A landscape with many valleys, sampled at points; each row gives a point and its height.
From any point a ball takes the steepest step (drop divided by distance) to one of its 2 nearest points. It stops when none of these is lower. Distance is the straight distance between rows; heights are no part of it.
z864 (h 66.1): [ -7  52  46  39 -26  45 -35  -9  16  -9 -40  19 -40  50  25  29  -6  26
  -6   0]
z302 (h 24.8): [ 50 -63 -37  -9  17  -9  19   2 -10 -13  21  -8   3 -27 -33 -19  -3  -6
  11   8]
z766 (h 16.3): [  6 -52 -40  19  31  23   3 -15   6  54  -4  40 -43 -16  42  -2 -17  62
 -11 -17]
z955 (h 39.1): [ -1   3 -39 -13  24 -25 -13  36 -36  11  -7 -19  62  11   5  -9  14   3
 -25  56]
z804 (h 10.1): [-13   5  14 -21 -12  19 -29  -8 -10  -1  -2  -1  60 -47  25 -16 -27  16
  23  33]
z717 (h 20.6): [ 10 -46 -38 -32  15 -17  17  16 -13  34   8  10  19 -37 -20 -16 -17  27
   0   9]
z675 (h 20.8): [-27  21  14 -42  14  65  28   2  -7  38 -41  26  21  14  65 -20 -54  49
 -28  -4]
z79 (h 40.0): [-61  14 -13   3 -73   4 -14 -21  -2 -33  60 -12  14   5  -3  -6  32 -12
  14 -32]
z684 (h 31.0): [ 44  -3  13  21   6  40 -24  12   9  -9 -29  24 -11  33  18  20 -18  17
 -17  12]
z96 (h 64.3): [ 53  37   8  44  17  16 -12 -26 -12 -36 -58 -23 -72  49 -10  16  11  25
  -2 -16]
z549 (h 38.1): [  3 -66 -34   8 -39  37  19  -1  19 -16  40  29 -13  12 -20 -24  19 -11
  11 -39]
z475 (h 43.3): [ 15 -21 -34  -8  18   9 -26   3 -35   2   4  17  -8  68  -5 -33  33  18
 -37   1]
z687 (h 11.2): [-17  59  41 -13 -45 -32 -21  -4  20 -31  30 -21  -4  12 -30   3  13   1
  31 -22]
z383 (h 58.7): [-10   9 -20  -9 -24 -47 -43   0 -14   1  79  -5  16  23 -16 -21  42  -3
 -13  23]
z23 (h 25.8): [-58  26  13 -35   4  25  -2  20 -22   8 -44 -35  78 -14  36 -29  10   8
  15  27]
z840 (h 64.9): [  4  35 -35 -16  35 -46  34   9 -19  -6 -25 -27 -36  49 -38 -39  29   5
  -7 -32]
z700 (h 55.7): [-11  37 -16 -28 -24 -36 -11 -23 -11 -27  43  -5  -9  38 -42 -54  23  16
 -13 -36]
z260 (h 10.8): [ -3   2 -14 -34  25  48  45 -18 -20  39 -40  25 -25   4  45  -9 -52  67
 -32 -24]
z269 (h 26.0): [-52  56  49  42 -15 -22 -15 -23  -9 -26  15 -46  20 -36   4  16  31 -76
 -14 -12]
z173 (h 20.1): [ 17  50  26 -31 -48 -39 -30   2   8 -13  69  -1  13  22 -27 -27   4 -10
  28   5]
z369 (h 60.9): [ 40  29 -15  -2  -3 -62 -52  12 -11  -1  64  -7 -14  16 -34 -22  25  13
   3  15]
z385 (h 49.6): [ -4 -59 -33 -28  12 -26  72  22  18   1   8  -4   2 -40 -30   4   8 -38
  21 -19]
z317 (h 26.8): [ 59 -60 -14  -2  25   0  42 -23  -1 -28 -13 -41 -38 -31 -33 -24 -13  -7
  18  -3]
z27 (h 24.3): [-16  -5 -12 -10  11  15 -14 -42 -38  41 -59  11 -11 -34  50  29 -28  53
  12 -13]
z795 (h 27.3): [-13   9  42   8  21  -1 -19 -83 -32  11 -57 -28  10 -59  17  40 -35  10
 -10   9]
z486 (h 8.2): [ 18 -49  29   7  21   4  60 -14  53  13 -36   0 -15 -31 -29  44 -21 -29
  19 -31]
z334 (h 20.9): [ 19  31  40  -5 -53 -27 -35  30  43  -1  80  22 -14  22 -17  -1   8   5
  35   5]
z980 (h 29.2): [ 68 -11   0   6  31  33  23 -37 -30 -58 -67 -55 -24   5 -14  -1 -26 -10
 -13  -6]
z33 (h 13.3): [-23 -30 -19 -39   6   3  11  15  -4  47  -1  35  40   0  23 -28 -24  22
 -10  22]
z723 (h 8.5): [ 30 -55 -18 -17  12  25   8 -15 -10  39  14  45 -15   9  19 -33 -24  43
 -26  -5]
z381 (h 20.4): [ -2 -45 -18  18  12  71  11   1  43  17  28  60 -24  18  39 -14 -43  35
 -28  -4]
z14 (h 37.1): [ 18 -12 -15 -14  29 -28 -17  52 -18  18   1 -10  59 -29  16  15   0 -21
   4  69]
z139 (h 43.0): [-81  -6 -17 -25 -55  15  10  -5 -17 -17  31   1  47  15   5 -20  37  -1
  -5 -10]
z48 (h 49.5): [-53   1  -7   7 -21  15 -13  14   6  32  26  41   1  52  17 -27  23  23
 -16   2]
z726 (h 68.2): [-22  51  60  34 -33  31 -57  12  21  16 -15  17 -16  27  27   5  -3  38
  21  10]
z889 (h 40.6): [ 25  -7 -28 -43  46 -11  -1  -3 -50  -1 -30 -26  52  -7   7 -27 -25  16
 -29  52]
z859 (h 26.4): [ 17  16   2  18 -16 -48  -8  -3  32 -27  19 -17 -27  -3 -25  30  38 -46
  30 -38]
z505 (h 32.3): [-12   2  -4  -1 -17   5 -13  26  -4  -7  14   1  39 -10   3  19  20 -25
  -4  26]
z724 (h 41.1): [-47  10 -33 -17 -24 -48  34  30   1 -22  37 -20  -5 -13 -29   9  41 -54
  15 -36]
z933 (h 46.7): [ -4 -71 -33  -8   4   0  72  18  38  26  25  36 -23 -32 -27 -14 -12  -1
  26 -31]
z924 (h 11.0): [ 44 -37  22  20  45 -10  51 -45  28  25 -71 -13 -37 -34 -35  55 -17  -6
  13 -20]
z55 (h 62.8): [ 40  41 -20  16  52 -57 -21   7 -29 -32  -7 -53 -22   9 -27  -4  24 -14
  -6  12]
z903 (h 57.0): [ -6 -13 -33 -16  -8 -37 -37 -24 -24 -22  58 -15   0  40 -31 -47  53  -4
 -33 -12]
z606 (h 21.1): [ -4   8  11  42  14  15  10  36  46   3 -17  23 -32  26   4  46   7 -13
   0  -7]
z363 (h 28.6): [  7  -1  35   7  30 -15   0 -49   9  19 -46 -20  28 -56  -5  58 -31  -1
  11  19]
z930 (h 41.8): [ 14 -10 -32 -24  35  18   4  14 -47 -10 -32  -6  13  37   2 -19  -5  23
 -37  22]
z895 (h 45.7): [-66 -30 -13 -25 -47  41  -9   6   2  19  25  38  49  29  18 -38  16  22
 -18  11]
z223 (h 73.3): [-35  13  64  42 -46  35 -23  21  64  37  -5  39  32   3  28  52  12 -24
  34   9]
z807 (h 65.6): [ 11 -15 -51 -13  29  -2  24  -7 -35 -32 -21 -38 -27  46 -27 -50  38   0
 -26 -18]
z571 (h 30.7): [-37  54  36  38  13 -17   2   1 -47 -31  10 -47  30 -38   5  -7   5 -77
 -21  18]
z697 (h 36.9): [-39   5 -30 -15 -51 -28  29  31  13  13  69  19  -1   3 -18  17  48 -34
  19 -38]
z877 (h 14.9): [-15  -9  61  -1 -33  24 -40 -28  23  -6  20   8  55 -74  17  10 -27  -4
  31  22]
z967 (h 5.7): [ -8  27  12  13 -34 -14 -19  11  38  10  30  29 -30  29  -6   4   9  11
  16 -26]
z730 (h 52.9): [-34 -15 -35   8  13  11  70  53  13   7  -8  16 -24  24 -16   2  13 -24
   3 -30]
z307 (h 66.4): [  8 -34 -51  -5  35  18  62   8 -15  -2 -23   3 -34  50 -19 -40  21   3
 -11 -26]
z481 (h 13.7): [ 71 -45  24  26  49   7  50 -26  23  33 -56  13 -65 -14  -2  25 -37  23
   3 -14]
z203 (h 30.5): [ -8 -56 -23  15 -21  59   7   5  38   0  51  68 -22  22   4 -30 -10  21
 -13 -25]
z101 (h 67.6): [ 20 -60 -33 -18  35  19  81   1   0  20 -13  12 -30  10  -6 -42 -15  13
 -18 -25]
z290 (h 64.2): [ -6  53  -4  -7  33 -56  32  33  -6  -6 -35 -27 -40  34 -36   7   5  -1
   5 -17]
z803 (h 25.7): [ -2  14   2  60  11  -7   0  51  89  16  20  33 -70  13   7  32   9 -11
  15 -23]
z584 (h 28.8): [ 22  11   0  -3  14  44   0 -57 -58 -53 -19 -38  -2 -20   4 -10 -40  10
 -29  16]
z192 (h 29.1): [ -4  -6 -21  26 -10 -17   3  15   1 -27   9 -19  -2  -8 -14  19  30 -37
   1   4]
z550 (h 26.2): [-15   9   2 -11  16  14 -14 -63 -64   6 -49 -27   8 -51  37  26 -24  50
 -12   0]
z824 (h 52.6): [-56  28  -4 -20 -17 -17  -1  12 -17  15  11  24  -2  64 -15 -36  26  23
 -23 -15]
z602 (h 28.1): [ 64 -33  14  20  45   6  18 -34 -15 -47 -29 -47 -24 -40 -36 -14 -27 -30
  -2   9]
z664 (h 35.4): [-17  25  20  25 -43  12 -44  -6  -6 -32  17 -18  23 -12   8  11  20 -11
  17  28]
z246 (h 18.3): [  1  70  60 -32 -56 -24   2  -9  53 -46  22 -13  -7   3 -38   9   1 -55
  25 -45]
z774 (h 27.5): [ -5  12  25 -26  -5  35 -11 -52 -39 -26 -36 -17  18 -19  22  -4 -46  37
 -21  18]
z469 (h 62.1): [ 51  18 -45  19  18 -62 -29   5 -22 -30  42 -35 -22   4 -23 -25  35 -20
   1  13]
z64 (h 18.2): [ -7 -26 -30 -20  46  11  51 -24 -28  35 -57  10 -31 -27  13   6 -20  45
 -19 -25]
z566 (h 32.2): [ 28   3  20   0 -17  56 -47  -4 -16  -4 -25  19  17  17  31  -4 -24  35
  -1  27]
z929 (h 2.2): [  3 -48 -13 -20 -12  40 -21 -25 -25   1   8  34  19  30  10 -38 -16  40
 -25  13]
z287 (h 30.2): [ 16 -20  34   7  21 -35  -5  -7  35  24 -12  -6  39 -62  -8  68 -31 -29
  18  22]
z650 (h 70.8): [-36  47  62  46 -41   7 -37  28  60  20  10  26 -17  13  19  36  10  18
  24  13]
z140 (h 34.7): [ 10 -35 -12 -14   4 -32 -18  55  19  44  15  25  54 -42  19  15 -19 -11
  27  51]
z291 (h 32.5): [ -3  29  12  26  25   0 -14   1 -65 -35   0 -37  47 -41  -1 -27 -11 -69
 -44  34]
z526 (h 51.2): [-12 -36 -49 -11  16 -25  62  53   2   1   8   1   8  13 -25  -5  37 -35
  -2 -15]
z759 (h 54.4): [-30  46 -13 -37  -8 -31  -2 -16 -36  -7   5 -21  -2  44 -23 -33  16  28
 -14  -9]
z8 (h 42.9): [  6 -65 -19   3 -18   9  26  31  36   8  41  36   1 -24 -13   2  -9 -19
  21 -14]
z632 (h 30.3): [ 10  20  19  12  39   5 -19 -20 -51 -32 -19 -40  22 -42  10 -16 -41  -8
 -30  46]
z634 (h 28.4): [ -5   2  27 -29 -15  53 -12 -15   0  31 -26  35  14  -9  50 -23 -48  45
   1  10]
z29 (h 75.5): [  7   4  43  21  17   4 -26  54  41  46 -32  28  51  -8  52  33 -17 -17
  23  44]
z788 (h 63.5): [ 19  27 -18   9  46 -35  17  31 -20 -16 -52 -45 -23  22 -13  24  18 -20
  -5  11]
z301 (h 23.4): [ 25  39  27 -23 -34 -50 -13 -17  56 -24  50  -7 -23  -8 -33  30  16 -81
  29 -40]
z984 (h 21.0): [-44  -1   0 -37  -4   9  21  43  -9  27 -19   3  73  -1  32 -23  -6   4
   6  27]
z449 (h 37.3): [-30  15   9  27 -65  15 -57 -25  -7 -49  70  -5  26  -6   9 -15  25  -5
  10   7]
z433 (h 20.2): [-33  58  33   9 -32 -38 -17 -16   5 -28  58 -30   1 -33 -12  25  33 -59
  13 -14]
z41 (h 29.3): [-38  31  13  -6 -56 -32  -6  23  18   1  77  -6  -1 -17  -7  28  45 -35
  30 -12]
z154 (h 65.0): [ 33  26  44  45  -7  46 -34 -44   3 -27 -58 -12 -41  64   9  34  -4  21
 -15 -15]
z228 (h 27.8): [ 42 -24 -14  32  23  53 -11  28  25  10   4  41 -25  29  36  -3 -29  28
 -21  14]
z809 (h 17.1): [ 43 -39 -11  22  36  22  35 -13  27  41 -20  30 -75 -30  18   3 -21  39
   1 -19]
z906 (h 5.6): [ -6 -31  -5 -37 -27  33 -43 -21 -20   8  16  19  64  -2  19 -36 -21  34
  -6  32]
z907 (h 43.6): [-30  51 -16 -34   0 -69  31  21 -14 -12  25 -37  -4  11 -37 -11  24 -24
   4 -22]
z35 (h 15.8): [-12  28   9  28 -15  10  13  15  17 -19 -10  15 -49  38 -10  23   3  -9
   6 -41]
z783 (h 21.5): [  6 -39 -42   5  31  16  15 -37 -37  25 -66  -4 -32 -41  32  44   0  37
   5 -23]
z520 (h 32.1): [ 28 -27  34  -6   2 -29 -34  22  44  37   8   8  58 -72  25  47 -21 -36
  33  54]
z681 (h 74.7): [ -8   4  48  27 -10   4 -25  17  52  28 -19  19  47 -18  17  61  -4 -42
  14  22]
z569 (h 63.6): [ 60  41   6  24  31 -31 -30 -10 -20 -27 -43 -40 -49  32 -27   4   7   8
   7   7]

Call two points neighbours if one is among the 2 nearest of the other. Go from one point of each pair to the other, from neighbour to neighbour, staying as low as possible. Name the highest point that can't be avoided.
z260, z967: z664
z260, z381: z566
z33, z929: z23
z486, z929: z809
z33, z433: z291
z967, z687: z334
z929, z260: z980
